Each row is a point on a tangle of strands that fork, close into loops and nearly touch. The rows are in no order.
(in the rows, 128 means zero)
Two points are linked if the straight distance between their rows is under 90.7.
j183: [112 114 127 149 130 115 145  98 141  90  96 127 138 129 155 135 128 185
 191 147 116 100 183]
j926: [140 131 107 104 123 174 208  98  95 142 122 165 150  99 157 154  76  91
 174  87 164 172 106]
j977: [162  85 102 131 126 199 124 145 157 122 165 138 149 151 101 124  89  73
 129 111 157 137  76]
j83: [106 119 128 176 127 110  85 133 185 114 153  90 150 137 115  76 144  86
 119 118 137 119 106]
j189: [184  50 150 127 135 155 144 180 143  63 163  96 132 119 128 106 107 134
 183 119 113  87 143]
j248: [140 127 127 146 130  78  93  88 100 149 112 117 108  88 130  86 147  73
 103 163 158 167  71]
j664: [156 105 113 108 134 183 132 156 128 134 156 137 131 145  94 135 109  93
 104 101 132 148  96]
j282: [133 141 119 148 123 153 108 129 178 177 156 151 143 138 118 117 125  71
  68 115 174 129  56]
j963: [117 128  89 131 115 132 123  97 122 108 104  97 111 147 115 150 131 114
 137  84 114 143 144]
j200: [139  63 142 168 130 115 129 117 162  63 130 109 159 105 139  83 115 122
 206 136 135 110 131]
j483: [113 165 108 126 108 106 149  46  78 178  71 144  94 136 153 140 122 161
 136 154 162 158 135]
j992: [100 150  88 180 114 171 114 111 224 149 143 132 148 151 136 135 110  79
 100  78 173 102  82]
j376: [131 119 118  82 123 153 146 136  96  77 124  79  99 171 125 176 129 151
 160  93  72 130 187]
j346: [103 122  72 181 134 152 121 107 203  98 137  71 134 161 117 157 118  91
 165  69 120 115 149]
j44: [119 133 126  81 124 162 166 135 102  86 111 107 113 156 137 185 123 182
 169 102  84 122 188]
j487: [169  95 124 129 144  94 127 117  81 118 124 134 123  91 123  95 116  98
 147 175 143 170 102]
j192: [111 162 188 126 150  70 137 165 128 150 126 162 141  89 152 105 159 184
 105 196 119  94 144]
j539: [139  85 117 134 123 155  85 149 148  98 158  80 123 166  90 104 127  97
 126 108 112 135 115]
j391: [133 121 145 132 131  89  94 142 114 125 134 104 123 104 115  94 158 110
 106 155 119 140 111]
j396: [163 115 140  24 136 180 160 163  45  92 152  99 107 136 122 182  99 142
 151 103  88 161 147]
j640: [161 140 168  93 153 117 117 198  73 148 146 136  91 103 118 141 152 150
  80 158  90 118 133]
j570: [147  92 114 157 127 183 107 132 184 124 163 137 155 145 106 108 109  84
 119 113 164 122  74]
j287: [115 173 139 143 129 106 121 122 143 173 114 162 137  91 135 112 156 106
  76 120 146 127  90]
j653: [126 160 111  85 109 159 158 112  85 138 111 128 112 148 123 171 121 117
 123  79 117 160 137]
j537: [117 168 134  96 128 127 146 131  96 146  97 156 109 134 136 184 155 182
 109 120 104 117 172]
j561: [145 127 166 117 151 112 131 184  99 136 135 152 119  96 131 124 144 149
 108 164 103 111 135]
j947: [129 147 106 114 111 112 149  69  82 152  83 133 101 129 138 140 128 128
 138 142 145 160 127]
j54: [124 115 138 135 129 146 119 164 167 111 145 128 136 136 116 133 134 138
 128  99 108  91 141]
j510: [100 161  87 165 110 170 131 107 204 150 132 148 151 150 134 150 113  95
 110  61 147  99 110]
j934: [104 124 108 148 123 147 143 129 175 116 126 136 148 145 128 154 118 127
 138  62 112 103 149]
j996: [138 105 121  83 118  99 130  88  75 104 107 103  94 164 125 130 112 198
 162 186 121 143 182]
j666: [136 129  99 122 113 198 158 137 167 148 151 176 153 153 124 168  93  98
 112  67 154 124 108]
j188: [144 104 150 132 150 122 181 103 105 122 110 168 144  98 168 120  89 197
 187 192 155 123 163]
j424: [138 123 136 139 132  82  80 110 106 139 134 101 115 108 108  76 160  85
  90 155 139 160  78]
j166: [143 133 110 122 122 150 175  88  88 155  99 161 129 101 152 137  99  96
 156 110 163 167 104]
j997: [111 139  99 139 105 181 150 145 191 132 142 163 151 164 123 171 109 114
 116  58 136  94 122]
j288: [151 144 148  81 141 110 103 165  57 160 134 142  91 120 102 147 154 143
  77 153 103 146 132]
j952: [101 153 112 175 122 145 101 103 206 161 143 128 148 134 128 106 131  70
  77 101 177 111  69]
j882: [145 172 125  84 143 156 172 170  71 173 136 206 117  93 133 184 107 128
  94 108 113 144 123]
j835: [138 117 180 113 140  90 126 143  98 129 121 124 112 110 151 109 150 219
 129 217 114  97 165]
j423: [106 132 160 155 122 110  99 176 207 126 181 133 171 138 126  75 144 108
 100 130 139  82 105]
j973: [103 143 131 136 124  74  96 102 106 121 105  97 112 144 125 105 161 172
 136 191 113 135 162]
j513: [103 130 107 147 111  51  91  70 115 119  99  84 106 138 127  97 146 140
 146 194 132 150 143]
j289: [150 163 121  88 134 155 161 138  59 177 129 173 105 113 127 171 104 100
 111 106 132 175 113]
j148: [140 113 102 113 120 191 197 101 126 116 132 145 157 124 140 146  71  86
 170  61 154 165 117]
j632: [120 102 153 165 133  68 113  90 133  99 114 116 151  96 145  58 134 125
 169 199 145 138 117]
j170: [131 126  82 117 120 163 114 111 124 116 130  79 107 176 101 154 119  90
 129  66 112 152 134]
j11: [145  89 119 117 122 184 105 167 144 110 162 103 122 176  85 128 119 105
 116 105 114 127 123]
j646: [130  90 122 116 111  64  86 119  93  74 114  62  92 153 114  98 144 156
 160 192 103 135 154]
j740: [101 134 146 181 127 115  88 141 212 123 160 107 173 135 125  73 134  74
 108 127 150 104  92]
j231: [121  91 136 152 132 111 163  91 130  95 100 142 152 117 162 108 110 181
 202 176 145 118 167]
j443: [ 92 179 131 143 120  92 125  64 103 180  80 152 110 131 143 129 151 169
 116 168 148 142 147]
j879: [ 96 128  78 172 125 171 106 132 199 108 144  75 127 179 103 157 123  96
 130  68 113 115 142]
j624: [ 85 181 157 153 134  74 107 130 159 161 117 143 153 102 134  97 174 115
  73 134 126 122 117]
j839: [141 101 127  83 111  82  98 112  76  84 108  74  80 162 114 125 140 197
 155 193 102 128 179]
j158: [140 118  95 108 123 193 176 117 136 128 144 153 150 140 121 155  85  94
 138  64 154 145 107]
j38: [ 85 184 137 141 127  97 132  99 124 163  90 167 128 117 141 134 159 175
 115 158 130 121 154]
j285: [177 123 140  41 151 169 167 188  45 108 150 114 102 115 130 192  87 151
 137 121  92 154 143]
j46: [112 154 100 110 112 140 136 114 108 123  96 121 111 151 123 168 138 137
 135  84  99 141 161]
j747: [150 140 140  57 135 170 171 160  92 101 131 127 125 135 144 202 113 176
 143  95  85 116 174]
j53: [126 125  88  99 107  95 141  52  62 124  86 108  99 166 131 126 104 170
 158 170 143 161 163]
j726: [ 90 155 150 147 131  96 140 126 140 135  93 161 135 117 149 146 153 192
 131 141 114 100 172]
j856: [138 120 164 129 158  99 162 136 113 134 121 176 142  82 163 124 120 193
 153 196 137 102 155]
j64: [130 135 126 156 131  82 120  65 103 161  92 136 115  88 145  94 132 103
 118 169 172 167  84]
j17: [170  54 141 102 126 158 134 172 128  67 157  70 114 144 124 122 119 144
 170 114  87 100 145]
j336: [136 152 132 104 130 108  94 144  75 172 126 131  96 121  93 138 166 109
  60 124 109 158 105]
j937: [115 132 162 127 134  77 111 128 114 118 111 119 114 118 139 101 155 178
 141 193 111 114 157]
j149: [155  93 138 137 146 117 133 129 108 118 125 144 142  88 133 108 120 109
 153 152 139 143 115]
j385: [114 122  78 144 118 192 110 131 177 121 141  83 119 191  95 154 111  94
 114  71 123 132 122]
j558: [124 108 148 154 138  89 127 120 132 118 121 144 156  85 136  92 134 127
 152 157 144 127 116]
j22: [132 100 128 144 117 161 120 176 212 125 187 173 170 142 125 117 110 116
 125 109 162  79  97]
j961: [153  51 160 156 132 126 138 160 161  67 148 107 157 105 141  83 114 129
 194 129 117  83 144]
j491: [102 127  95 172 118  63  94  48 134 111  85  72 114 130 146  97 129 132
 173 188 144 150 145]
j832: [143 130 113 121 122 127 148  82  81 149  99 133 114 111 135 129 119 106
 138 127 154 176 101]
j767: [114 106 121 184 131  73 115  67 139  98  95 101 137 109 141  81 136 120
 179 176 155 147 127]
j321: [125  74 119 183 128 124 112 114 184  78 139 105 164 125 131  81 114  97
 170 106 137 110 116]
j993: [109 129 139 131 131 113 138 123 139  98 103 128 131 126 140 140 142 186
 156 133 101  96 179]
j795: [148 149 111  75 128 168 156 125  68 156 133 147 112 130 114 168 103  98
 122  81 128 172 115]
j169: [119 183 134 127 133 110 118 126 113 199 118 175 123 100 124 136 159 103
  55 111 140 142  97]
j661: [149 162 146  68 139 173 173 163  74 135 130 164 115 117 145 199 107 173
 124 113  92 129 169]
j660: [ 95 178 180 136 129  65 124 154 146 159 122 161 157  94 149  94 176 142
  87 158 124 111 127]
j527: [100 150 135 147 127 124  86 152 163 156 147 119 134 135 110 102 155 100
  63 116 129 119  98]
j99: [129 134 165 127 140 110 111 159 119 144 135 142 128 103 123 112 157 124
  96 141 112 122 118]
j974: [128 178 136  88 133 144 160 157  79 166 111 184 110 116 128 191 132 158
  96 105 102 136 153]
j372: [116 189 134 115 127 116 105 130 100 191 115 148 101 119  99 149 169 106
  49 108 113 143 114]
j375: [184 146 149  61 160 157 175 195  62 130 146 139 108  98 156 192 101 173
 126 141  96 120 150]
j878: [120 129 150 130 132 130 108 169 157 141 157 138 137 122 112 120 149 127
  89 112 113 102 112]
j912: [117 112 160 148 119 135 105 197 220 124 198 147 171 144 123  82 127 114
 128 124 152  63  98]
j452: [102 167 111 114 116 121 134 111 103 143  90 132 103 154 129 176 149 170
 135 114  99 134 181]
j186: [117 138 117 172 122  92 134  48 120 147  81 134 123  95 163 104 122 110
 143 155 170 160 102]
j717: [104 182 132 143 128 112  74 139 155 171 144 111 130 142 106  97 164  84
  29 121 133 128  86]
j78: [151  89 131  79 124 159 130 164 110  74 141  70 100 163 110 151 129 154
 154  94  73 121 171]
j196: [138 142 189 121 146  88 145 167 116 144 134 157 128  84 170 118 139 212
 120 209 123  81 158]
j871: [150 109 131 150 138 153 105 139 152 158 166 148 148 120 114 105 111  72
  93 130 170 138  58]
j102: [114  97  99 186 127 134 117 111 195  90 137  97 153 137 120 116 112  96
 156  85 127 107 132]
j252: [135  83 120 161 113 174 120 164 214 107 176 151 174 158 122 108 102  89
 147 122 164  95  80]
j699: [114 106 120 158 130 117  78 142 156 102 153  65 124 153 102  93 150  97
 119 113 115 128 117]

A tip is a point with one link. Name the tips that can be reached along the links from each point below, in the order of the rows.
j926 -> j487, j186, j717
j839 -> j646, j53
j385 -> j396

A piece is all that can be reached along the links. How many separate loops has the piece of each point below (a circle has one, a figure eight two, a Y none), and how many tips (points with one link)?
j424 -> loops 2, tips 3
j200 -> loops 2, tips 1
j839 -> loops 0, tips 2
